Points, in no order, along strands that fork and pass close to each other.
Points whose rows are less than 95.3 apart are linked; no others are. Some points are linked to none.
Z582: [-14 -29 -26  52  15  15 -11  14  -5  10 -20  21 -51 -26  -3  12   4  20
  33 -29 -40   4 -30  17   3 -27]
Z435: [ -5 -20  28  20 -16  -1 -39  14 -29 -39 -16   5  -8 -51  -1  21  23  10
  20 -73  -1  37  15  -9  -7 -31]
Z587: [-10 -10   6 -59 -25  10  11 -10 -62 -20  27 -37   1  -5  26  12 -19  -6
  -2 -35   0   2  69   0 -15  33]
Z967: [-25   3 -25   4  61 -36  50  -5 -53  48  21  -6 -45 -29   3   5  -1  -3
  41 -41  -8 -52  10  25 -17  19]
Z302: [-35  24   3  16  19   8  11  -6  30  13   7  18   5  28  -8  -9  19  27
 -22  39 -12 -37 -29   1  -1 -24]
Z120: [-20 -35  10 -70  -8  12  21 -35 -26 -17   8 -40  21  11  19   2 -44  16
 -22 -23  -3 -14  79   3   2  29]
Z80: [-18 -72  10  -4  -1 -15 -37   2  -5  -5   7 -15  50  -2  10  26 -49  17
  16 -10   8  27  33 -37  -9  -8]
Z253: [-17 -10 -38  56  47   0  13  -3 -31  38 -20  23 -81 -29   5  12  15   0
  40 -47 -47 -25 -29  46   4 -23]
Z401: [  2 -12 -13  26 -47  20 -56  -6  24 -15 -27   6 -27  16  -3  24  17  25
  -4  21 -19  55 -55  -1 -17 -37]
Z327: [ -9 -11   5 -24  18   4  20 -12  28 -19 -39 -16  42   1  -1 -16 -45   8
  11  27  -5 -16  22  -6  57  38]
Z275: [ 19  57  36 -59   8   0  61 -13  13 -20  25 -10  61  22 -17 -31  22  -3
 -40  30  41 -49  21   1  27  29]
Z122: [ 21 -13  16 -77 -20   8  23  22 -54   1  46 -22  11  -5  -5  -4   1   1
 -12 -56  28  12  72   0 -11  35]
Z255: [-29  45   6  26  20  -1   0 -13  44  12  -3  27  31  33  -3 -13  12   2
 -23  95 -12 -25 -27 -30  -5  -8]
Z489: [-41 -16  -8  29  33 -34 -44 -23 -15  -1 -40  -4  28 -15  35  22 -67 -23
  38  49 -40 -10   0 -30   6  23]
Z534: [-24   8   0  26  39 -50   4   9 -40  23  19  11  -4 -37  27   7  -9 -36
  47   0  -5 -25   4 -13 -23   7]
Z459: [ 52 -20 -31  12 -28  -2  -5  54  30  19  34  -3 -11   1  -2  -8 -33 -16
  16  14  36  33 -13 -48 -12  35]
Z369: [-47   1   8  55  33 -10 -73 -29   9 -14 -70  23  25   5  19  26 -24  -9
  -1  45 -40  11 -18  -1  17 -23]
Z503: [ 28  36  -8 -38 -25  -8  41  15   2  40  47  -2 -25  13 -11 -37  29 -40
 -32  10  43   6  -8  -8 -26  16]
Z731: [ 49 -13  -1  49 -42  15 -37  27  16   1 -22  18 -43 -41  -8 -12  42 -32
   7 -32   8  71 -45  12  18 -42]
Z869: [-21  23  10  67  32  -4 -46  16  14 -15 -58  30  29 -11   5  14  -8 -14
  20  46 -31  15 -16  -8  33 -29]
Z17: [ 17  50  21 -13 -29   9 -19 -10   4 -53 -28   1  21  -3   5  -3  29 -24
 -16  27  -1  26   5  24  20   1]
Z339: [ 16  56   8  28  -6  40  32 -24  30  -7 -13  15 -30  26 -25 -13  64  10
 -44  36 -10 -12 -35  73  19 -35]
Z932: [ -9 -55 -29  10  -2   3   4  25   1   4   0  -9 -19 -15   0  14 -43  22
  36 -17 -19   4  -4 -12  -2   8]
Z493: [ 18 -19 -41  55  19  27  22  43  34  56 -20  24 -74 -21 -27 -15  17   8
  16 -16 -17   3 -49  30  23 -27]
Z689: [-48 -55  31 -14   7 -21 -45 -61 -16 -31 -49 -21  28  -4  27  25 -54   2
 -10 -22 -24   6  45  -5   0  18]
Z479: [-20 -43 -26 -14 -48  25 -24 -42 -35 -27  -8 -22 -55  13  19  34  -4  32
 -13 -53 -42  22  -1  13 -39  -6]
Z466: [ 14  15 -31  40  39 -10  43  47  11  59 -11  18 -54 -48 -10 -23  -4 -43
  32  12  -9  -8 -19   7  18  17]
Z10: [ 15 -67   1 -44 -37   6 -33 -24  29 -49 -45 -36  33   7 -17  26 -47  32
 -22   7   2  44   9  -8  33  42]
Z312: [  2  48  23  22  -5  -3  -1   4   0  13  -2  31 -23 -21  -9 -28  85 -19
 -25 -13  20  18 -32  31  -6 -53]
Z890: [ 53 -38 -18 -42 -16  15  34  40   4   0  18 -23 -11  -9 -29   0 -10  25
   9 -56  27  13  15  -6  25  40]
Z494: [  7 -51 -11 -38  25  33  62   6  32  -2 -10 -29  15   6 -37  -9 -22  63
   2 -39  11 -44  20  12  59  31]
Z934: [ 50  43  30 -28 -62   4 -20   0  -1 -46   6   1  18  -3   4  -7  23 -28
 -21  19  30  46 -10  -5   7  17]
Z997: [-16  12   2  -3 -10 -29 -30   5  10  -8  -8  -8  54  11  24   6 -49 -42
   7  74   2  11   6 -55 -14  23]
Z444: [ 10  22 -28 -10  10   7  13  14  24 -16 -52 -21   6  -7  18 -10 -65 -42
  20  72 -19   6  15 -11  40  65]
Z574: [-25 -10   7  28 -39  -2 -75 -29  -5 -19 -11  16  -9  17  16  31  18  21
 -10   0 -24  33 -37 -17 -47 -51]
Z290: [-36 -15  29 -18   0  -7 -16 -19 -44 -16  31  -1  26  10  10   8  23  26
 -13 -52   6 -20  38  -4 -38 -38]
Z168: [ 40  17 -20 -23 -20  -5   1  32  11 -25 -31 -21  11 -25  25 -11 -70 -55
  34  43   6  29  23 -27  34  79]
Z453: [-41  24  25  15  14 -40 -18 -16 -55  18  38  28  -1   7  14   9  42  -6
   2 -29   6 -26   1  -8 -61 -49]
Z759: [-13  23  22  24   8  13  -4  -5  -1 -15 -10  28 -23 -11 -19 -11  68  25
 -11 -46   3   2 -22  42   3 -53]
Z108: [ 39  38  28  33   4  30  13  -1  45 -15 -17  29  34  10 -42   1  55  22
 -22  34  18 -17 -40  23  41 -30]
Z445: [ 29  44   7 -16  19  -7  21  35  13  -1 -19   1  16 -21   5 -28  -6 -39
  20  23  15  -8  16 -16  43  45]
Z320: [ 19 -37   2 -61 -57  22 -14 -26  10 -24  32 -30  30  49 -16  22 -15  39
 -44   5  19  24  14 -12  -8   3]
Z679: [ -2  18   3 -52 -58  29 -11 -53 -37 -61 -24 -26 -34   9  20   7  14   6
 -40 -21 -26  26  13  41  -9   6]
Z969: [-37 -42 -10  41   9  19 -25 -16  -2 -14 -30  13 -21  -4   1  26   1  46
  14 -41 -43 -11 -20  13  -3 -39]
Z999: [ -2  -3  -5 -30  46  20  64  13  17 -11 -27 -14  13  -5 -19 -35 -22  28
  17 -17   8 -52  33  19  69  41]
Z676: [-13 -20 -21 -22  50 -45  50  13 -63  65  40 -15 -36 -31 -15  13  -7  10
  39 -67  13 -22  41  23 -28  11]
Z783: [-12  14   0 -70 -49  18  11 -49 -13 -19  34 -25 -12  51  10  -6  12  23
 -53   2  -8 -11  12  21 -25  -3]
Z867: [ 14  -9  15 -30 -21  28  29 -10  18 -24  23  -1   1  20 -42  -5  55  63
 -31 -44  17 -16 -18  33  13 -23]
Z346: [-38 -46 -15 -20 -10  12  -8 -64 -33 -16   1 -20 -27  37  20  29 -13  36
 -25 -44 -39 -21  17   9 -37 -10]
Z430: [ 10  25  18 -62 -23  -1  24  -7 -19 -23  23 -16  32  12   8 -18  -5 -15
 -19   9  18  -4  42  -6   4  28]
Z420: [ 15 -82 -12  -8 -10  -3 -29  39  -9   9  42 -13  35   1  -1  34 -40  24
  31 -21  20  31  36 -47 -26  -1]
Z956: [ 70 -23 -23  -3  28  14  44  63  48  44   1  -3  -4 -15 -50 -17  -9  29
  18 -28  28 -17 -36 -17  47  48]
Z663: [-22  36  20  23  -8   2 -37 -12  33 -18 -22  19  35  21   5   4  15  -5
 -20  64  -5  12 -32 -15  -1 -25]
Z392: [-13   3 -39 -35 -23   8  24 -14   3  25  44 -18 -19  49  17   0 -31  -8
 -22  49 -12 -19  -8 -13 -50  19]
Z193: [-44 -39  16  24  38 -11  -5  12  10  11   5  11  42   6  -9   9  -5  43
  17 -15   3 -30   4 -26  -1 -30]
Z632: [ 27  62   2 -54  23  -1  65  19  -4 -18 -17 -23  21 -16  12 -40 -12 -47
  13  19  19 -25  41   8  54  67]
Z654: [ 51 -16 -11 -18 -39  -3 -18  37  -1 -34 -15 -20  12 -29   9   3 -50 -30
  32   2  18  45  21 -34  30  58]
Z148: [-10  25 -23 -43 -35  15  26 -27  -5   1  26 -13 -45  35  25 -16   1  -4
 -33  19 -24 -10 -14  21 -29  10]
Z110: [ -6 -27 -28  10  24 -10  22  38  32  73  64  10   6  40 -23   7   7  31
  -4  21  19 -24 -23 -36 -58 -27]
Z40: [-24 -42 -13  19  41 -21  12  36  11  45  36   9  26  17 -17   9  -6  28
  20  -2  11 -32  -5 -30 -24 -22]
Z11: [ 13  15 -16 -35  42 -19  63  38  30  71  57   1  29  39 -24 -18   1  -5
 -15  37  44 -43  14 -38 -28  23]
Z97: [ 42 -14  -8 -26  -8  25  35  25  33  -8  -3 -16   2  -2 -28  -5   0  35
   4 -25  13   2 -13  -1  44  27]
Z664: [ -4  57  -9  46  38  31  34   7  28   3 -34  13 -16  15  -2 -14   4 -12
 -15  60 -38 -13  -9  34  42   1]
Z929: [ -9   3  59  13  22   7 -12 -47  38 -59 -50  15  76   0 -32  -9  -2  33
 -26  13  13 -21  19  38  65 -20]
Z68: [-30  48   3  17  17 -40  -2 -22 -38  42  36  29 -42  -1  19  -5  56 -36
  -9 -15  -1 -27 -27   8 -60 -36]
Z855: [-44 -45   7 -22  -2  -4 -19 -85 -14 -25 -32 -19  -9  20  25  21 -41  27
 -25 -27 -35 -18  31  17  -8  14]
Z543: [-16  -2  15  35   8  -8 -21  -1 -39  -6 -20  15 -40 -52  -1   7  46   6
  22 -92  -6  14  -6  25 -16 -43]
Z415: [ 16  15 -27   6 -26  16  24  11  51  36  28   4 -44  24  -8 -15  24  -1
 -23  38   8   1 -47  -5 -22  -2]
Z86: [-40 -15 -20   4  43 -24  33  -1 -27  40  33  -3 -15  10   9  10 -15  11
  17 -13 -14 -61   8   2 -24   4]
Z323: [ -7  -6 -14 -26 -58  28 -19 -38 -54 -43 -14 -24 -61 -14  31  22   8  -6
 -13 -54 -37  32  10  27 -31   7]
Z699: [-44  -1  14  24  83  11  36 -19  22  -5 -38  17  23   1 -15 -35 -36  31
   3  13  -9 -78  22  27  52   0]
Z34: [-42  23  24  25  22  -8 -31 -24 -13 -26 -30  10  26   1  21  -3  11  -1
   0   4 -19 -16   4   2   8 -24]
Z624: [-31 -15  -4  67  62 -21 -16   2 -38  -7 -39  14  -7 -56  28  26 -26 -10
  76 -25 -34 -16   4  -1  25  -5]
Z25: [ 29  13  23  53  11  21 -10  24  61   5 -13  44  36   9 -45   7  42  33
 -11  37  19   1 -59 -15  36 -36]
Z402: [  4 -13  10 -49  23 -16  32  33 -34  11  28 -15  30 -15  -5  -4  -3   0
  13 -45  33 -19  61 -14   3  22]
Z882: [ 11  30 -28  19 -24  -8  -1  12   3  28  11   7 -49 -18  23 -21   6 -59
   7  30  -1  25 -26  -6 -27   7]
Z55: [-27  21  24  42  37 -46 -21  37 -23  12  -3  27  34 -44  17   2   1 -29
  47   5   9  -9   5 -28  -1 -10]
Z897: [ 82  50  33  -2 -58  10 -10 -10  32 -23   3  11  34   2 -12  -4  51 -26
 -31  40  38  34 -45  -5  11   5]
Z373: [ 23   3   9  -2 -57  -5 -21   9 -12   8  24  13 -40 -18   2 -18  44 -31
  -9 -30  22  46 -20  -2 -23 -25]
Z472: [  6  11  25 -52  24 -17  36  23 -28  14  38  -4  25   3 -44 -11  49  29
 -19 -78  52 -21  51   8 -13 -10]
Z482: [ 14  10 -45  26 -22  16  18  16  55  42  23   5 -46  29   0 -20 -12 -20
  -9  78  -3   1 -43 -27 -40  27]
Z577: [-40   1  22   1  48   0  22 -39  43  -1 -17  13  45  30 -12 -28 -20  38
 -23  32  -5 -62  11  15  36  -5]
Z862: [ 36 -12 -11   8 -33 -37 -10  36 -22  48  44   5 -30 -38  -7 -20   6 -60
   9 -27  53  45  -3 -23 -27   1]
Z98: [-41 -29   7 -23   0 -29 -61 -45 -11 -36 -63 -27  18  -3  38  24 -59 -28
  -7  23 -28  16  29  -7   4  44]
Z899: [  7  -4  -5 -43  27 -13  39  34  -7  39  49 -11  32  23  -7 -10  -5  -5
  -3   2  32 -31  34 -24 -16  16]
Z376: [-20 -24  -4  33  44 -37 -11  -8 -65 -18  -3 -11 -19 -63  41  40 -35 -28
  77 -33 -22  -1  16  -9   2  23]
Z397: [-52  -4  32  24  26 -27 -25 -17 -35  -3  22  19  28   5   1  10  47  27
  -3 -54  12 -30   9  -7 -43 -62]
Z155: [ 17   9  19 -51 -33  21  21  -9  -9 -51 -11 -22   7 -13 -15  -7  14  24
 -14 -37   7   5  21  26  36  22]
Z620: [  8  15  12 -24 -23  40  36 -45   5 -54  -8  -9  -6  14 -33 -12  42  52
 -32 -31   3 -31   4  70  25 -15]
Z875: [ 26 -16 -18 -23 -78  35 -14 -23  32 -26   7 -19 -31  34 -23  17  18  46
 -32   5  -7  40 -44  20 -14 -14]
Z751: [ 75  23 -41 -21 -29  17  41  30  44  13  11 -18 -34  -1   2 -35 -29 -37
  -6  39  21  18 -19 -14  16  77]
Z880: [-32   7 -16   8   0 -30 -46 -21  -3  -5 -31 -13  12   8  38  16 -66 -48
   7  77 -29  10 -10 -35 -14  38]
Z250: [-27  14 -17  41  58 -34  25  -7 -56  38  -4  20 -58 -43  -2  -2  20 -12
  39 -57 -17 -42  -6  43  -4  -6]
Z263: [ 40 -21 -22  28  16   8  25  43  20  53 -19  19 -50 -43 -54 -17  33  10
  10 -57  14  16 -43  27  37 -20]
Z481: [ 60 -10   1 -16 -39   3 -46  18  17 -60 -47 -21  34 -23  -2  16 -38 -19
  17  20  10  63   4 -22  45  54]
Z955: [ 12  19  39 -41  18  -9  32   2  16 -12  33   1  72  28 -28 -20  26  27
 -35  -1  44 -39  19  -9  19  -1]
Z673: [ 10  53 -18  24  30  29  56  10  25  33  -7  14 -53   6 -10 -28  21 -18
 -13  41 -25 -26 -18  35  14   5]
Z837: [ 39 -23  20 -48 -14  13  17  21 -13 -35   7 -19  21 -24 -23  -1  13  31
  -2 -74  34   9  35  -8  33  22]
Z912: [ 13  33  -2   3 -46 -17 -34  21  -7  -7  18   8 -10 -12  29  -9  -4 -58
   4  41  15  45 -12 -35 -34  15]
Z798: [-12 -39  -4  25 -11 -11 -38  10  43   7   0   4  43  26 -11  15 -28  25
   6  46   3  14 -31 -48  -7 -17]
Z569: [-12  14 -22  41  43  -2  26  41  25  39 -11  20 -18 -17 -11 -12 -15 -21
  26  42 -18 -25 -19 -16  15  16]
Z461: [  9  94  13  32  21  20  17  -5   8 -18 -36   0  -6  12  13 -14  28 -48
 -22  65 -23  11   2  47  33  -4]
Z329: [ -9  19  14 -11 -37 -11 -27 -13 -46  -5  25   4 -32  -8  28  -3  30 -30
  -6 -34  -4  21  -4   3 -45 -22]
Z558: [  6  52  10  86  44   6 -23  45   8   6 -56  23  -1 -14  12   7  -6 -49
  23  55 -34  34  -6   5  39 -15]
Z433: [ 54  -8 -35  -9  19  19  52  53  52  22  -6 -12   1   0 -22 -17 -30   7
  16  25  12 -25 -28 -24  51  60]
Z959: [-12  -2 -30   4  37 -13  54  36  31  74  47  11  -6  25 -18 -11  -3   1
   2  32  15 -45 -15 -29 -26  11]
Z617: [ -3  41 -11  68  16 -19 -51  -8 -34  -6 -41  14 -28 -23  55  22 -12 -75
  41  31 -49  26 -13   2 -10  -7]
Z64: [-28 -33  33  -9 -12  -7 -55 -20 -50  -3  49   5  40  12  18  40  14  23
 -10 -37   8  15  37 -23 -63 -47]
Z28: [  5  -4  13  40   9   2 -22  34  52   7   0  28  53  10 -30   0   5  20
  10  36  19   7 -47 -48  15 -18]
Z523: [-11  -6  -1  15 -11   5 -13  12  17 -15  -9  13   5  -5  -7   4  16  16
   8  -5  -5  18 -21   0   7 -24]
Z398: [-25  10   0  28  -4  10 -21 -22 -29 -11 -10  24 -51 -12  16   5  46   5
   1 -52 -28   5 -20  32 -25 -47]
Z381: [ 21   1 -26  27  -4  29  17  18  44  37   0  20 -49   7 -26 -11  29  14
  -4  13  -6   6 -59  14   8 -21]
Z799: [ 24  36  -9   8  32 -19  44  51  10  47  -9  12 -12 -44  -9 -34  -4 -62
  32  18  17 -10   2 -16  29  49]
Z757: [  6  22  14 -40 -28  30   8 -47 -17 -79 -40 -28  -5  -6  -4  -4  20  17
 -29 -26  -9  18  32  58  30   9]
Z136: [-44 -26  -4  50  64 -43  -7   0 -40  16   7   8   9 -33  16  26 -18  -1
  56 -15 -20 -41   2 -16  -6  -7]
Z186: [ 11 -50   2 -79 -23  26  14 -33   8 -17  20 -39  32  39  -4   7 -41  39
 -41   1   4   7  49   3   8  29]
Z262: [ 39 -48 -20   8 -37 -19 -33  40 -33  55  75   2 -23 -24   5  12 -15 -29
  22 -24  51  58  15 -22 -55  -4]
Z395: [-55 -48  22   0  39 -42 -26 -53  -3  16  -9  -4  57  26  36  17 -64   3
   2  19 -21 -37  32 -27 -20   4]
Z829: [-36 -48   8 -10  -3  24  -4 -40   7 -22   6 -10   4  23 -15   8  10  78
 -31 -50 -10 -15   8  19  -4 -39]
Z289: [ 27 -14  -7  39 -18   5 -26  33  27  -2 -16  16 -23 -29 -13  -1  17  -5
  20  -9   0  43 -42  -6   4 -20]
Z554: [  6 -40 -22  20 -34   1 -26  20 -11   1   6  -4 -44 -23  16  15 -30  -6
  38 -23 -18  37 -15  -9 -21   6]
Z681: [ 52  24  14   7 -55  22 -13  -7  35 -23  -5  11  -3  14 -16   2  48   8
 -24  31  13  36 -48  13   5 -24]
Z586: [-16 -25  -1 -12  12 -21 -12  16 -17  30  51  -1  27  21   4  16  -2  14
   3  -9  14 -11  23 -30 -52 -25]
Z604: [-49 -47   3 -11  52 -21  14 -51   6  37  14  -8  33  41  24   5 -61  23
  -3   9 -19 -60  34  -9 -21  -7]
Z540: [ 89  11 -33   6 -11  23  23  42  62   7 -16 -16  -1  -3 -11 -17 -34 -19
   9  46  14  18 -40 -24  42  75]
Z738: [-22 -19 -27  16  33  -6  14  25  10  20  -8   3  -6 -19   6   1 -40   3
  45   8 -21 -25  -7 -13  16  14]
Z21: [ 29 -27   6 -27 -56  35   9 -21  27 -29  19  -7   6  36 -37  15  38  66
 -38  -7  17   5 -42  24   0 -23]
Z44: [-10  19  -1  14  72  34  49   2  23  -9 -47   3  11  -8 -18 -27 -21  23
  10  12  -9 -57  23  44  83  13]
Z360: [ -7  65   8 -24 -27  -3 -31 -32 -20 -52 -37 -15   7   8  40  -4  -3 -50
 -24  51 -21  27   9  17  -6  12]
Z137: [-17  -8 -43 -11  18  -4  19  -2   9   2 -37 -24  -7 -10  33  -4 -83 -26
  37  47 -39 -16  18  -7  29  64]
Z529: [ 13 -38 -13 -36  30 -25  33  39 -50  56  42 -11   2 -20 -19  17  -9  12
  33 -55  36  -9  56   0 -24  12]
Z892: [ 39 -68 -23 -11 -29   1 -35  43 -38  25  68  -9   5 -17   2  32 -30   4
  32 -29  37  53  49 -25 -50   9]
Z475: [  8  39  -9 -54 -31 -16  39  -5 -36  69  73  -4 -45  25  -8 -29  36 -39
 -46 -14  34   0   9  11 -59   1]
Z91: [ 37 -24 -30  13 -75  30 -32  -1  34   3   6  -4 -61  16  -3   5  11  14
 -12   8   0  62 -57   1 -20 -15]
Z763: [ -9  -6 -64   7 -22   4   3  -5  26  33  27 -11 -45  35  23   6 -43 -11
  -3  64 -27  -6 -39 -24 -49  21]
Z37: [-23  24  10 -15  -2 -19 -53 -39 -23 -52 -74 -18  15  -7  42  11 -25 -39
  -9  29 -30  24  21  15  13  18]
Z819: [ 26  14   3 -15  -4 -26  15  41  -6  32  32   9  -5 -15  -6 -22  11 -39
   1  -6  37   8   4 -28 -16   9]
Z596: [  1 -31  -5  -1 -19  -6 -23  22  18  17  37   2  28  32  -2  20 -22  16
   2  18  16  13  -5 -48 -42 -21]
Z436: [-34 -36  29   8  39   4   8  -7  26 -11   7  10  54  12 -34 -13  12  66
  -9 -33  16 -39   9  -1  21 -41]
Z713: [ 42 -14 -19  15 -60   8 -23  11 -17  18   2  -1 -68 -53  -8 -30  40 -56
  -9 -46  24  69 -32  14   0 -32]
Z774: [ -2 -23  31  13   7 -18 -28  33 -32 -43 -32  -4  33 -68   8  13 -10 -14
  53 -49   6  33  37 -32  24   7]
Z406: [ 44  54  18 -65  -3   3  68   0   6 -29   5 -27  42   6 -11 -28   5 -14
 -14  15  37 -38  24   8  51  62]
Z640: [-48  -5  52   6  35   2 -20 -56  32 -36 -40  14  52  20 -10 -16  -9  38
 -31  16  -5 -31   8  26  32 -25]
Z794: [-28   1  32  26  38 -29 -12  21 -35 -17 -20   7  38 -51   9   1   4  -9
  46 -37   8 -16  30 -20  15  -8]
Z83: [-34 -13 -37 -15  21  -7  28 -24 -12  19  -5 -29 -16  14  33   6 -67 -13
  22  35 -41 -48   9  -6  -3  42]
Z408: [-38 -68  23   5  17 -31 -44 -31 -22   3  16  -6  57   7  32  42 -49  10
  11  -2 -11  -5  38 -41 -31 -20]
Z729: [  8  19 -28  45 -11  -6 -39 -31 -41  -7 -37   3 -65 -19  48  26  -8 -61
  31  -5 -55  30 -19  24 -23 -11]
Z237: [ 20  18  14  -9 -36 -26 -36  32  -4 -15  17   0  38  -1  20  -1 -33 -48
  18  37  25  39  16 -56 -21  29]
Z282: [  1  90  34  35  25  -5  -3   6   7  -7 -15  30  18  -4  12 -26  52 -53
 -14  48  -3   8  -4  15   7 -24]
Z914: [  5 -18  11 -43 -72  18 -36 -22 -13 -27  36 -19  -5  40   1  19   7  25
 -37  -5   6  42   3  -5 -36 -14]
Z417: [-27 -15  31  20 -34 -13 -64  -7 -21 -16  30  16  24  15  12  27  28  16
  -5 -19  10  29 -11 -32 -54 -58]
Z533: [ -2  64  12  71  45 -15 -19  22 -25   7 -43  24 -15 -30  40   1   2 -70
  31  34 -36   8   0  18  15 -17]
Z509: [ 27  32  18  34  -1  40  20  -9  29 -18 -16  30   0  14 -46   0  69  40
 -31   6   5  -8 -40  68  35 -50]
Z134: [-14  21  16 -57  -4  -5  31 -10 -47   7  52  -9  -7  19 -14 -10  46  21
 -36 -57  29 -19  43  25 -34 -17]
Z66: [-14  22  -9  30 -20 -17 -12  -9 -14  43  34  19 -50  -4  23 -12  28 -44
  -5  12   0   7 -40  -5 -58 -29]
Z311: [ 45  29  -4  -5 -44  -3 -55  14  13 -57 -55 -16  12 -10  15  11 -26 -53
   7  51   1  73   3   1  28  35]
Z870: [-49 -41  12  25   7  22 -34 -62   8 -28 -28   9  -1  23  -5  16   9  63
 -24 -37 -32 -17 -15  19  -3 -49]
Z76: [ 16  24   4 -78 -17   1  24   4 -51  45  80  -3 -11  26  -9 -10  31  -4
 -42 -32  36  -2  48  22 -51   1]
Z226: [ 31  -3 -44 -25 -28   3  25  32  23  21  30 -13 -31  10   9 -12 -36 -32
  10  25  14  10  -7 -22 -13  53]
Z492: [ -1  81  45  28  14   2  -5  -2   5 -18 -12  37  20  -7 -10 -23  80 -18
 -25  12  17  -3 -11  31  13 -46]
Z715: [ 66 -11  -4   6  18   6  30  49  34  29 -13  13 -14 -34 -55 -20  28  19
  11 -57  31   3 -37   3  53  14]
Z647: [  9  45  20  42 -26  17 -34 -10  32 -17 -16  22   7  18 -12   8  57  -2
 -25  51  -2  32 -50  13  -4 -49]
Z846: [-37  11  16 -15  17   7  26 -34  41   0  14  -1  36  51 -12 -19   2  40
 -39  39  -3 -49  -6   0   2 -16]
Z130: [ -7 -14  -2  -1  12  18  18  13  15  -8 -15   7  -8  -7 -20 -10  13  37
  10 -31  -7 -18  -5  14  27  -6]
Z484: [ -5 -17  53 -19  15  -2  12 -14  18 -32   5  -3  80  16 -31 -14  20  44
 -20 -27  39 -29  26  -4  30 -23]
Z261: [ 25  64  -7  34  31  40  64  -5  35  24  -9  22 -48  21 -28 -30  58  -2
 -44  42 -13 -27 -28  65  28 -13]
Z149: [-45 -32 -22 -15  39 -18  29 -43 -36  21  16 -22   3  22  34  15 -49   1
  13   2 -29 -65  30   0 -11  17]
Z777: [ -4  -1  13 -39 -62  12 -16 -19 -46 -12  49 -11 -23  16  11  11  25   7
 -29 -45   7  30  20   7 -53 -14]
Z187: [-55 -19  11  41  49 -30 -51 -48  11   6 -56  19  34   8  27  11 -55 -13
  10  43 -39 -23  -4 -17  14  -2]
Z980: [ -4 -41  10   4 -14   5 -26  12 -19 -41 -28 -18   7 -40   3  18 -18  14
  29 -48  -5  32  28 -17  14   5]
Z18: [ -1  -4  -4 -58 -22  28  44 -27   7  -1  45 -18  -8  48 -22  -6  32  54
 -49 -22   5 -28   7  27 -12 -11]
Z283: [ -7 -16 -32  25 -20   8 -33 -15 -15 -19 -41 -10 -51 -16  25  30 -22 -12
  28 -12 -49  28 -16  12 -13  -4]

Follow the links from the first point to the second, and from the first to the third. Name the last point that the two ways share.
Z28 / Z311 / Z757 -> Z402
Z529 / Z980 / Z869 -> Z40
Z80 / Z122 / Z481 -> Z149
Z475 / Z444 / Z250 -> Z149
Z253 / Z110 / Z320 -> Z402

A fork is a point with three links, a tip a point with one. Leave the first point through the second and follow the links. Name the first fork or tip that comes.
Z558 / Z533 -> Z40
Z282 / Z492 -> Z376
Z187 / Z489 -> Z867
Z472 / Z134 -> Z149
Z420 / Z892 -> Z472

A fork is a point with three links. Follow the links from the first point to the second and name the forks in between, in order.
Z914 / Z967 -> Z402
Z829 / Z395 -> Z967 Z149
Z408 / Z713 -> Z149 Z967 Z402
Z869 / Z415 -> Z867
Z137 / Z484 -> Z149 Z967 Z402 Z40
Z149 / Z282 -> Z967 Z402 Z40
Z479 / Z604 -> Z402 Z967 Z149
Z713 / Z673 -> Z402 Z40
Z44 / Z679 -> Z577
